Each row is a point on a landscape with many valleys, with its height.
A ball rolls from a point to the lowest of its 2 nearest points, and stops where none of them is lower. Distance is the straight distance between rows; heights are no part of it.
K250: [167 126  96 112 137 133  52 137 132 133 144 129 147 125 168 162 165 108
 124 157 111 107 157 175  57 104 112 108 161 162 135 155 137 175 135 123
 136 109 176 168 189 162 135 164 112]  height 239
K315: [132 162 109 181 133 183 125 126 112 171 120  94 133 106 125  86 154  81
 141  99 115 192 145  86 223 117 156 158 142 108 146 110  95 132 138  64
 116 144 130  88 104 152 123 103 103]  height 300
K128: [138 131  77  72 101 130  73 121 138 119  97 146 132 160 155 108 168  97
 172 129 136 156 120 135 151 120 143 181 147 131 141 135 133 105 150 113
  92 133 174 204 125 182  72  58 133]  height 443
K328: [150 131  88 109 151 151 148 125 131 137 134 169 130 133 135 172 106 112
 143 102 139 153  90 144 150 134 110 134 123 137 128 124 104 147  48 126
  78 157 119 153  94 139  53 132 127]  height 591
K765: [168  71 113 120 148 107 169 173  91 127 156 119 147 118 124 145 171 167
 131 132 166  83 149 116  10 133 120 104 127 141 133 111 149  80 130 119
 179 181  89 154 206 136 174 139 158]  height 664
K993: [100 135 166 100 131 101 149 160  72  51 134 159  95 127 104 131 152 156
 138 193 132  95 131 148 122 143  57 139 106 116 116 117 116  59  82 152
 162 114 158 138 192 109 134 148 115]  height 337
K424: [ 70 122 180 104 170  74 129 101 120  66 117  85 107 126 132  82  85 178
  93 109  97 121 114 126 119 104 134 138 133  75 113 153 137 168 181 193
 113 115 139 134 117 154 158 112 145]  height 533
K68: [150 126  89 139 103 145 165 152 127 148 128 142 162 165 153 171 201  74
 160 151 119 144 150 113 123 133  67 175 141 162 117 132  98  90 115  69
 138 165 154 137 134 180  77 126 140]  height 330
K834: [127 158 111 177 108 122 103 115  93 118 150 112 151 168 142 162 130 122
 145 145 115 125 138 159 118 123 125 156  84 159 105 163 124 184  39 155
 178  83 141  86 150 110 141 111 174]  height 295
K523: [111  74 113 135 143 166 140  98 183 148 120  94 123 175 102 157 107 132
 164 182 118 123 105 113 121 169  88 164  75 146  79  86 174 103 138 120
 163 135 158 123 120 126 109 105 187]  height 488
K874: [128 159 150 134  88 140  61 106  67  65 137 104 145 120 135 105 159  97
  92 117 128 118 158 128 189  86 155 161 114 114 148 173 103 140 125 143
 143 116 147 160 140 111 154  80 106]  height 383
K140: [121 146 140 134 133 169 126 137 166 153  78 133 158 153 183 139 107  66
 119  86  88 163 135 127 169 102 166 153 145 147 134  97 146 148 180  79
  89 119  85 144 103 174  80 132 111]  height 240
K794: [145 112 138 178 101 138 107 158  83 163 102 106 146 148 123 113 143 143
 173 153 154 161 174 110  93 113 178 110 116 139 156 120 147 107 154 102
 114 115 123 190 127 136 118  84 153]  height 95
K760: [ 67 129 179 116 158 104 114 123 153 109 105 119  89 120 124  64  81 183
 102 114 111 139  96 145 136 117 153  99 138  65 121 135 164 143 159 162
  64 110 147 168  97 129 131 104 121]  height 553
K271: [107  87 153 125 183  86 202 117 105 157 125  97  92 134  96 110  84 196
 155 163 140 162  93  93  74 146  92  95 133  95 104 113 133  99 134 162
 127 132 136 118 112 149 147 127 160]  height 478
K376: [179 136 146 170 121 105  50 151 115 156 121 165 143 122  91 112 102 148
 145 118 159 139 152 152 122 120 215  76 129 121 180 154 144 181 150 122
  57 100 137 202  68  95 108  80 105]  height 312
K864: [176 106 104 131 152  64 181 111  80 146 151 118 120 110 122 139 112 131
 121 105 142 159 112  98 105 123 128  94 172 144 149 148  84 138 154 162
 181 150  91  68 118 127 173 159 113]  height 145
K110: [134 102 133  95 140 102 142 113  98  83 147 139 102 112  94 153 116 152
 134 147 133 119 103 127 142 129  79 113 110 132 113 137  94 113  95 168
 159 141 144 122 137  89 145 151 110]  height 298
K438: [129 120 171 199 106 139 158 145  48 113 116 103 142 147 107 174 152 120
 158 173 136 142 159 116 131 114 102 132  90 150 134 130 114  83  83 113
 188 123 110 126 176 115 127 135 154]  height 294
K205: [141 113 143 155 118  73  84 144  90 131 112 142 140 157 112  89 126 174
 149 152 153 154 174 135  70 121 179  94 116 123 168 140 154 150 161 165
  79 117 132 208 110 133 133  64 162]  height 221
K652: [125 137 158 164 102 126 162 120 129 106 164 130 138 114  99 155 160 125
  87 122 131  58 143 118 141 142 125 132  90 144 132 144 107 134 115 142
 190 140  77  41 144  74 180 156 127]  height 412
K642: [ 83 159 206 165 166  95 170 137  41  69 120 153  88 130  95 141 114 144
  86 153 136 105 163 132 168 138 100 126  80  99 135 126 113 117  81 158
 105 120  99  91 154 109 104 132 154]  height 183
K856: [125 141 174 176  90 101 155 124  68 100 137 111 148 164 141 179 114 131
 140 134 107 139 136 124 112  95  86 144  85 151  96 156 102 142  50 140
 194  93 111 109 144 130 126 116 148]  height 245
K135: [113 148 102 110  97 139 180  84 138 127 134  83 124  99 174 114  97 104
 111  47  99 146  71  93 178  91 130 158 151 127  83 146 103 127  84 122
 206 114 111  57 118 122 158 137 129]  height 629
K767: [131 142 191 171 160 108 159 118  48 112 139 153 103 109  90 133 119 145
 113 146 142 134 151 109 152 118  91  89 110 101 139 155  82 130 103 147
 119 129 137 111 125 109 123 135 101]  height 247
K426: [152  69 141 141 125 108 145 149  92 113 151 112 137 128 106 170 113 169
 137 120 147  97 133 121  59 105 153 103  88 167 131 108 148 114 120 147
 186 144  74 152 187  75 179 129 146]  height 648
K842: [118 159  88 213 169 208 141 142 128 187 140  86 134 107 131 154 172  90
  92 111 126 149 134 115 139 137 152 134 133 110 142 109 132 127  89  79
 141 171 108  55 177 134 121 140 141]  height 343
K688: [115 164 140 115  21 179  57 135 150 118 153 136 133 123 155 108 162 109
 143 148 133 120 138 156 147 100 133 124 123 133 128 148 119 109  74 102
 149  78 172 147 134  83 142 124  72]  height 444
K382: [ 94 124 161 204 137 167 137 125 184 136  98 156 159 162 128 187 124  68
 110 152  75 119 165 150 139 135 111 146 105 167 121  80 148 150 163 104
 128 117 103  91 131 127 102 182 125]  height 350
K659: [144 109 184 146  91  72  98 132  79 100 138 118 131 125 108  71 120 200
 142 139 150 119 153 113  87 101 171  90 122 121 153 167 128 137 172 174
 132 107 124 180 118 105 191  74 122]  height 290
K476: [172 157  91 117 153 117  49 123  92 152 136 143 147 116 166 160 119 129
 129 119 115 141 136 176  75  87 150  84 164 141 150 175 125 220  95 144
 108  86 153 178 155 148 129 162  96]  height 292
K146: [153 136  92  95  85 130 131 158 148 119 168 202 148 156 145 161 195 128
 136 160 143  77 143 153  55 157  66 135 104 153 127 138 118 126  77 108
 127 178 143 146 135 128 115 141 117]  height 395
K17: [147 139 135 120  99 121  71 126 131 121 119 154 154 133 138  95 101 116
 134 104 121 154 127 144 151 104 174 115 141 135 156 165 110 175 172 131
  80 106 130 197  75 122 121  91  86]  height 368
K489: [136 136 105 117 143 118  84 124 159 163 151 149 121 103 133 128  86 162
 113  84 138 114 111 170 111 135 185  75 123 135 131 136 156 186 102 137
  86 102  95 116  94  80 149 149 117]  height 576
K450: [155  89 106 140 160 147 131 131 113 165 119 123  97 114  66 138 139 143
 143 155 169 149 125 100 140 144 133  81 129 114 138 104 130  72 143 126
  98 174 154 160 106  91 116 118 128]  height 607
K612: [140 149 110 167 139 128  73  87  84 116 137  82 137 127 115 124 131 103
 121 117 131 135 150 130 164 115 144 152  98 136 130 169 119 185 113 172
 162 111 144 103 131 118 154  95 156]  height 344
K769: [129 103 122  88 176 113 155 140 137 164 147  87 142 119 163 119 145 169
 107 118 130 120 117 123  31 125 112 112 146  89 108 126 160 137 140 135
 108 156 126 140 152 197 140 120 164]  height 536
K789: [104 103 155  97 188  78 170 123 116 136 128  60 112 120 135  96  83 191
 116 102 124 153 104  99  50 108 130 112 156  76 110 123 154 136 182 177
 127 132 112 130 129 201 153 124 160]  height 510
K911: [128  92 149  96 121 149 185 176 135 147 141 128 119 126 129 123 160 198
 137 136 163  85 116 108  52 156 102  90 111 118 114 117 154  52 103  96
 132 190 112 153 157 117 141 130 150]  height 655
K340: [117 139 124 110 108  82 139  93 150 110 129 101 128 129 145  84 138 121
 107 141  99 115 141 109 124 138  87 156 157 133 110 166 116 153 173 155
 176 108 175  79 108 158 185 140 124]  height 119
K31: [119 160 163  87  83 126 163 123 117  95 137 108 106 123 135  82 165 162
 111 129 155  87 112  91 166 147 104 142 115  92 115 171 106  83  91 113
 162 123 156 101 108 127 172  99 123]  height 500
K674: [ 95 131 151 109  71 116 156 149 159 122  74 143 138 129 162 103 108  89
 134 119 100 155 136 117 168 119 154 143 157 147 125  89 138  83 214 105
 126 114  86 123 113 145 119 139 114]  height 152
K359: [145 147 127 176 154 184 152 113 123 126 132 130 144 151  75 158 197  90
 123 144 150 114 158  81 184 169  90 182  92 118 133 102 102 119 122  85
 113 203 143 105  85 134  96 111 148]  height 678
K643: [191  99  80  93 123 120  80  95 139 105 146 162 154 153 111 168  96 115
 161 140 137 123 107 159 110 127 107 132 116 177 124 153  97 175 132 162
 123 128 161 199  93 108 106 136  89]  height 632
K549: [133 162 114 103 168 129 156  79 101  86 136  97 124  85 164 131 122  93
  54  43 116 136 118  96 186  91 138 173 149 110 120 140 101 137 120 156
 170 144 107  75 140 154 146 149 130]  height 615
K950: [116 135 135  73 127  94 105 159 163 149 139 172 107 131 164 127  93 191
 122 103 122  84 109 184  57 138 152  66 124 129 133 131 175 168 103 128
  88  96  94 134 126 102 143 169 110]  height 595
K812: [ 86 153 167 131  81 111 194 145 109  94  90 159 115 135 148 140 107 102
 128 116  99 163 117 115 194 122 103 150 143 143 123 107  99  71 125 110
 141 112  87  87 123 124  98 156 101]  height 46
K918: [134 132  88  89 182 200 112 113 177 151 130 140 141 150 155 155 102 114
 123  84 124 127  84 152 136 127 122 153 108 106 114 108 152 155  60 109
  58 149 148 191 113 153  47 115 152]  height 566
K814: [115 122  96  41  83  92 108 138 134 109  97 160 106 145 183 160  84 112
 184 130  77 155  84 160 114 115 136 155 160 164 107 103 143 119 104 135
 177  72 130 153 180 129 109 167 112]  height 266
K931: [120 137 153 174 135 146 168 119 132 158 154  95 116 117 109 114 135 157
 106 110 154 100 130  95 143 151 153 111  80 127 123 134 137 124 110 122
 143 147  79  60 105  92 169 112 152]  height 445
K916: [132 145  82 174 134 193 166 138 160 201 119  86 136 112 143 116 176  78
 136 111 117 178 127  87 167 141 133 139 169 128 124  92 132 103 146  47
 131 159 125  64 134 157 121 145 120]  height 363
K764: [127 135 144  76  73 101 155 127 122 110 126  92 107 110 121  76 183 170
 142 162 172  76 123  86 120 168 109 137 135 116 116 151 137  52 130 116
 202 129 143 107 154 127 196 104 138]  height 480
K253: [ 97 155 135 123 134  66 144 132 103 105  75 137 120 129 169  74  79 112
 144 120  77 209 118 127 159  96 132 139 196 108 127 145 113 137 192 149
 108  78 149 129 116 195 105 132 111]  height 598
K637: [183 117 111 144 191 136 167 102  76 140 136  89  95 101  73 140 177 137
 126 147 189 123 119  57 160 149 112 127 129  97 154 139  85  94 118 126
 150 196 146 116 117 111 140 113 134]  height 630
K829: [148 181 100 196 113 166  89 140 112 183 128 134 158 129 143 104 147  77
 152 123 117 192 163 133 189 131 156 156 145 141 155 139 109 174 121  76
  94 105 123 111  79 154  95  98 112]  height 222
K804: [145 143  62 110  96 116 123 129 139 136 113 131 167 142 127 113 140  93
 134  85 151 145 129 118 160 157 194 186  99 148 156  98 153 128 131 115
 122 162  67 129  77 136 113  67 184]  height 727
K366: [ 95 134 175 134 123 117 168 116 136  99  94 127 144 168 135  73  94 125
 159 146  84 184 102 105 173 124  94 167 158 110 108 149 101 123 170 141
  94 111 160 149  60 178  93  90 111]  height 621
K797: [108 156 140 167 104 137 112 129 132 105 113 177 144 168 130 160 116  79
 130 160 108 127 160 160 161 139 105 152  95 172 132 110 125 156 121 125
 106 100 105 116  91 117  80 145 121]  height 356
K670: [118 139 113  75  97 120 159 114 153 142 148 123 100  84 118  76 113 163
 134  92 145 132  75 108 179 133 118 107 153  88 110 162 107 101 101 122
 113 141 155 110  72  96 146 106  97]  height 526
K429: [163 118 157 118 110 119 123 133  78 104 120 124 142 116 144 108 165 108
 135 112 118 162 140  96 156  61 122 124 175 110 154 179  65 102 198 114
 110 161 156 191 126 175 119  99  78]  height 372
K153: [163 128  70 142 132 127 105 145 174 180 110 161 162 158 125 138 133 107
 135 112 154 124 143 127  86 174 210 144 106 181 153  94 178 156 163 101
  99 157  73 126  87 141 107 101 182]  height 748
K483: [ 90 109 102  89 112  96 120 139 149 120 106 147  92 114 154 154  84 130
 138 141  93 127  89 177 125 131 136 120 134 151 113  89 157 109  93 134
 167  69  97  98 197  89 134 189 113]  height 318
K717: [110 152 123 170 132 176 135 113 196 135 119 109 168 142 164 119 129  73
  80  89  79 126 144 119 163 126 144 170 121 144 120  97 152 164 169  99
 108 135  99  84  90 148 122 140 136]  height 299
K317: [115 186 106 188 111 142 103 151 128 155 114 192 128 132 128 141 149  80
 135 155 121 167 170 155 164 151 135 125 137 145 167 119 117 151 106  98
  69  95 118 102  95 126  78 143 106]  height 302
K40: [113 143  87  68 130 112  85 129 168 137  82 164 122 171 170 124 114 114
 173 133 107 159 103 155 136 143 151 157 150 131 141 121 161 144 144 132
  77  92 153 200 103 191  55  92 144]  height 481
K422: [153 143  51 163  90 179 112 121 161 166 123 135 173 173 153 183 168  57
 175 136 103 153 127 122 130 131 113 182 132 173 121 127 110 150  83  78
 165 136 136 119 113 158  83 134 129]  height 271
K45: [141 144  56  91  85 134  95 123 150 140 114 160 134 147 179 166 130  75
 182 138 109 152  98 160 122 139 124 164 153 173 133 123 124 150  87 115
 160  99 148 132 145 138  84 154 129]  height 190
K375: [150 101  94  65 147 126 108 120 116 113 119 127 127 121 142 116 163 118
 148 128 122 156 121 115 138  90 123 147 174 114 126 149  97 103 173 133
  93 166 187 223 147 184  97  90 124]  height 408
K596: [102  97 130  69 149  41 174 163 114 114 109 155  96 116 124  98 129 152
 130 162 127 136 142 132  89 162 103 121 166 125 146  86 154  75 182 164
 129 126 118 111 160 162 140 153 144]  height 407
K744: [128 106  94 141 129 160 132 117 138 171 121  83 124 151 124 151 114 138
 167 137 134 147  89 110 108 138 138 145 106 141  96 105 162 123  90 120
 153 131 124 132 133 123 110 106 175]  height 520
K210: [182 130 149 163 148 170 143  97  96 140 157  75 151 118 113 125 176 131
 123 115 155 114 147  60 162 115 109 143 129  93 134 184  68 130 139 100
 142 183 163 131  99 155 160 101 108]  height 646
K509: [ 94 173 125  85 148 108 132 151 148 133  86 176 128 166 188 115 109 129
 133 137  96 142 129 170 103 140 123 138 145 123 130 115 183 147 112 123
  59  88 131 153 111 197  64 130 162]  height 516
K453: [139 161 132 185 162 120 140 103  92 101 120  99 129 147  81 143 192  93
 114 159 148  98 173  91 189 175 119 196  72 113 145 122 116 131 108 125
 142 168 135  79 107 140 128  96 185]  height 692
K241: [146 133 119 156 140 130 152  99 158 138 112  99 154 147  98  62  73 136
 174 125 129 179  83 112 182 150 117 164 149 112 115 147 107 158 164 132
 100 122 162 129  28 159  97  83 125]  height 640
K166: [140  78 120  58  78  97  85 134 147 103 134 120 134 112 125 113 113 135
 144 100 132  99 109 121 104  96 160 119 132 150 125 117 132 101 197 156
 148 134 108 185 139  99 163 117 106]  height 430
K57: [101 122 170 156 114 152 126 138 179 144 122 161 113 163 102 116  83 165
 165 187 115 135 109 144 124 149  97  71 109 120 109 144 131 133 121 121
  82  78 189 158  66  89 100 140  93]  height 601
K93: [138 130  75 139 157 191 115  76 227 161 109 114 145 142 110  96  61 127
 174 115 116 160  79 133 175 160 121 176 138 121 113 108 143 172 130 107
  96 110 182 149  45 150  79 107 125]  height 662
K873: [ 70 122 186 138 127 112 124 138 163 112  95 160  93 161 100  82  57 169
 148 161 121 149 110 149 146 150 133  88 109 104 119 125 152 119 152 147
  49 100 151 162  72  99  97 105 116]  height 578
K813: [163 104  83  98 132 130 106 141 138 121 124 195 120 132  89 192  94 107
 153 126 154 143  96 157 150 140 124 101 115 159 139 102 109 121 112 135
  88 161 111 184  86  79  57 162  93]  height 613
K847: [102 125 191 134  92 110 135 134 146  80 145 132 143 131 132 133 133 133
  98 156  96  65 166 165 105 117  90 133 100 152 109 131 130 127 123 141
 179  87 115  80 183  88 175 166 119]  height 386
K495: [140 127 162 195 166 138 129 114 126 159 127 119 146 148  93 125  63 162
 153 104 150 154 129 141 137 136 159 120  87 126 132 131 135 174 112 146
  78 114  99 130  71 113  92  89 156]  height 416
K209: [152 109 192 139  88  90 138 136  86  89 129 127 133 141 107  76 138 168
 148 140 139 121 134  84 112 105 128 106 139 108 143 188  91 119 196 143
 130 147 156 191  89 132 158  80  96]  height 332
K5: [159 107 131  99  61 132  55 123 177 129 117 118 151 134 130 120 110 119
 146 109 128 116 118 126 114 103 183 110 127 164 125 138 139 151 203 137
 133  99 122 182  86 112 161 108  94]  height 404
K568: [121 132  93 125 135 208  81 141 193 177 153 140 111 110 121 142 157 137
 111 139 147 105 111 148 116 162 154  94 125 103 118 106 156 109  76  92
  91 144 172 128 131  82 122 130 130]  height 504
K712: [147 151  88 104 165 109 132 104  77  99 157 103 119  62 132 150 162 104
  51  78 152  96 124 128 158 116 150 165 138 114 149 148 106 134  97 153
 185 170  94  68 194 115 172 146 136]  height 603
K713: [137 165 159 134  56 156  78 145  93 113 149 131 148 115 163 101 170 121
 110 131 126 115 161 139 140  80 127 114 133 123 144 187 102 131 106 111
 133  97 169 148 160 131 162 108  82]  height 413
K902: [135  96 131 113 137 144 141 134 143 122 162 166 105  98  90 170 133 140
 102 145 134  94 111 142 117 147  77  79 124 133 118 115 109 106 113 137
 137 156 139 119 146  66 142 198  76]  height 331
K703: [ 97 114 199 137 113 156 153 121 178  65 140 130 153 142 117 126 159 114
  80 153 115  42 170 137 123 135  62 153 119 123 111 123 134 108 176 120
 166 144 146 121 146 131 150 167 120]  height 410
K636: [174 103 103  88 151  75  93  95 135 109 155 149 145 127 106 130  74 151
 141 126 129 114 100 154  87 121 116 105 136 149 121 152 106 203 174 186
 115 125 138 160  90 125 157 143 101]  height 643
K691: [113 115  91 118 177 163 117  86 151 148 108  78 115 105 129 130  86 121
 124 106 112 163  82 124 153 115 153 122 136 105 103  99 149 131 126 138
 133 108 148 123 148 121 118 135 145]  height 552
K808: [117 133 132 146 145 123  96 141  82 138 125 112 108  66 138 144 106 101
  95  84 122 170 145 148 175  80 182 107 163 123 152 117 126 114 123 129
 138  86  90  98 194 107 142 161 106]  height 599
K335: [152 161 127 164 186 128  95 119 111 149 112 129 150 142 145 147  62 135
 145 108 120 167 131 177 111 111 163 109 133 132 146 153 134 207  99 144
  82  65 119 164 111 158  73 131 134]  height 355
K137: [140 140  73  94 136 110 119 118 162 174 153 132 107  94 108  79 101 150
 121  95 162 148  89 119 148 153 154  91 154 105 127 151 128 152 129 141
  85 146 139 104  58 113 145 119 118]  height 549
K51: [116 138 106  97 114 103 102 136 173 118 137 143 138 129 176 109 144 115
 112 157  93 108 156 160  78 139 105 127 165 140 118 135 141 169 159 141
 132  80 159 110 152 176 148 169 113]  height 181
K188: [130 111 103 118  95 111 153 164 122 118 131 158 143 182 134 168 183 109
 162 176 136 103 141 125  90 167  70 162  97 160 122 110 146  80 102 102
 149 159 127 147 151 148  99 111 173]  height 376
K474: [136 144  96 108 160 143 130 137 123 147 162 110 120  68 145 134 171 128
  69  90 142 100 121 161  88 131 143 111 160  99 144 136 137 119  77 123
 148 149 115  82 218 127 162 161 136]  height 585
K496: [178 137  82 166 158 114 162 118  83 177 156 109 155 124 134 148 131  98
 118  89 147 171 126 105 103 126 142 118 153 144 147 153  97 167 122 135
 143 160  88  59 116 154 143 139 147]  height 211
K558: [ 91 127 145 147  94 165 178 150 133 156  95 121  92 137 116 122 111 120
 180 153 116 184  99  99 178 144 107 113 137 128 117  93 127  46 105  85
 126 111 123 102 119 109 101 131 119]  height 171
K600: [ 89 104 166 152 161 139 149 103 163 109 121 134 113 178  72 154 104 133
 139 174 129 105 128 118 153 157  99 146  51 124  90  94 152 124 135 162
 123 139 136 116 104  99 105 111 173]  height 459
K159: [160 133 112 221 187 161 125 108  67 182 159  98 126 109 113 156 162  92
  99 122 143 162 145 110 127 112 142 111 143 112 156 139  95 155 100 119
 158 150 123  67 166 139 139 146 122]  height 280
K14: [148 124 121 123  88 133 159 160 145 124 174 206 135 113 123 158 165 131
 117 143 146  90 143 138  94 138  74  79 129 159 144 139  83 122 119 116
 120 162 116 123 106  96 136 179  75]  height 361
K339: [135  79 132  51 101 101 113 131 148  99 151 104 107  84  99  95 151 181
 124 121 165  60 116 106  98 144 140 128 134 121 118 116 147  72 180 139
 186 165 119 156 176 100 208 117 130]  height 455
K609: [ 68 118 166 108 175 103  86 121 127  58 104 115 126 115 147 129  91 130
  75 124  82 102 145 164 120  90 136 143 135 109 112 108 160 161 170 180
 126  88 125 150 198 149 136 148 129]  height 551
K55: [130 116 126 105 127  54 165  89 137  72 120 127 142 153 112 125 125  99
 118 144 107 100 144 100 138 144  86 188 119 152 125 136 111 148 188 169
 167 161 122  87  84 150 152 135 154]  height 137
K824: [118 116 174 181 140 130 127 101 139 152 134  86 136 136  92 115  83 167
 119 103 144 106 146 117 137 124 184 116  89 124 115 128 149 179 162 167
 109 116  77  80  97  87 154  90 168]  height 458
K115: [160 131 175 209 173 198 127 105 127 154 147  96 132 127  72 133 169 108
 107 138 140 113 174  70 176 133 119 132 105 106 137 124  98 145 186  96
 107 178 146 114  85 116 144 114 101]  height 661
K562: [ 70 108 139  67 123 152 101 105 189  71 105 105 105  97 160  79 114 121
  87 123  84  87 116 146 135 101 114 157 142  92  94 111 171 114 162 146
 150  78 175 159 181 149 139 140 126]  height 567
K666: [ 86 100 179 121 166 143 159 112 158  72 119 139 132 155 109 149 124 121
  88 158 102  90 142 124 142 141  61 156  93 114 105  91 136 112 161 152
 112 164 143 142 135 131 105 143 146]  height 432
K70: [149 108  87 148 153 144  93 126 189 192 121 130 114 113  63 113 115 132
 145 135 155 149 128 113 141 167 165  80 146 118 144 101 133 133 180 100
  62 147 151 131  54 101 118 121 113]  height 579
K867: [123 126 124 128  82 221  78 138 182 152 153 131 112  91 125 123 169 120
 123 154 129  97 134 139 148 125 117 106 148 116 117 121 127  88  95  85
 129 117 192 134 148  73 138 154  76]  height 473
K293: [146 133  66  85 138 217  73 110 196 172 147 137 112 123 153 160 125 134
 145 111 146 101  80 147 107 135 154 104 123 121 116 107 158 136  49  91
  94 131 180 191 127 103  83 121 133]  height 535
K156: [138 123 148 167  91 161 100 160  66 148  98 114 149 154 126 167 155 121
 176 158 142 159 163 130 109  93 139 130  96 157 136 123 134  88  98  94
 141 120 140 195 183 129 105 104 148]  height 214
K464: [143 103 144 155 112 133 127 154 114 155 155 128 134  99 132 171  99 150
 106  87 133  92 121 146  85  88 176  73  97 156 129 115 146 130 104 130
 157 123  58 117 196  65 173 154 118]  height 634
K230: [ 78 128 136 110 112  95 110 147 165  87 134 172 109 133 133 132 119 144
 106 157 111  72 143 198 117 160 130 130  98 159 111  90 164 141 115 153
 152  78  87  71 183  70 144 176 133]  height 358
K809: [115 141 109 116 143 134 105 105 120 131 111  87 110  97 148 101 102 106
 117 105 101 185 108 125 167  90 140 122 187 105 126 134 115 134 147 131
 118  87 165 121 150 152 129 142 102]  height 575
K992: [147 105 172 159 141 130 145 140  79 140 153 112 109  60 107 160 105 118
  75  75 147 116 133 117 136  86 178  76 139 124 158 122 108 105 129 124
 169 144  42  92 196  73 167 165  95]  height 618
K584: [ 86 120 161  75 164  75 178 161 111  84 122 155  93 119 111 102 155 160
 107 163 145  83 146 149 105 174  92 156 128 100 122  92 162  64 123 150
 145 134 126 108 196 147 136 148 168]  height 375
K346: [ 96 114 143  64 112 147 173 191 167 150 140 162 120 137 163 126 139 175
 140 131 140  96 101 151  70 151  95 101 120 118  98 101 168  65  84  93
  95 145 118 147 144 144 108 140 129]  height 636
K349: [118  81 127 119 131  67 166 150 117 148 118 122  96 112 109  92 114 185
 167 172 148 152 128 112  59 147 124  73 168 127 137 117 148  90 184 148
 150 117 130 122 147 124 170 147 137]  height 441
K910: [150 102 149 117 156  36 195 113  80  85 126 129 128 138 120 149 109 126
 118 128 124 127 149  98  93 123  89 139 149 141 136 129  90 148 184 179
 180 148  92  89 116 156 155 155 145]  height 83
K434: [ 84 170 166 182 163 132 136 116  66  66 119 152 109 115 119 177 112  97
  73 127 122 114 155 162 181 108 110 155  82 114 132 117 103 139  59 148
 134 116  91  74 179 103 101 154 152]  height 242
K182: [ 97 134 152  69  70 121 135 187 169 164 133 155 110 113 171 108 125 180
 132 118 133  97 104 162  59 137 137  77 145 125 114 118 173  99 104  93
 105  91  99 130 145 110 154 159 109]  height 616
K544: [150 171  99 131 105 113 120 132  86 119 118 107 144 131 130 102 203  99
 116 120 157 126 176 100 168 152 162 187 110 127 171 133 120 113 112 114
 125 166  98 115 113 150 133  70 175]  height 709
K528: [124 142  99  86 167 142 180 134 130 166 146 103 126  93 179 116 161 137
  89  68 132 131  99 125  97 115 135 117 177  94 127 137 127 103  94 105
 111 165 110  93 170 172 132 142 136]  height 564

Call two points neighbours if one is among the 2 nearest of the other. Go from one point of each pair to the other, from neighbour to neighbour, staying as low as possible. Name the highest point that can't be avoided.
K340 and K642: K824
K642 and K45: K146
K829 and K812: K797
K829 and K340: K916
K910 and K340: K55
K856 and K794: K438

Two balls start at each pair of points below. Name the first point that both come to, or write none.
K544 and K128: K205
K523 and K931: K847
K765 and K346: none

Where does a ball stop that starts at each point below?
K804: K794
K241: K45
K911: K794
K40: K794
K643: K856
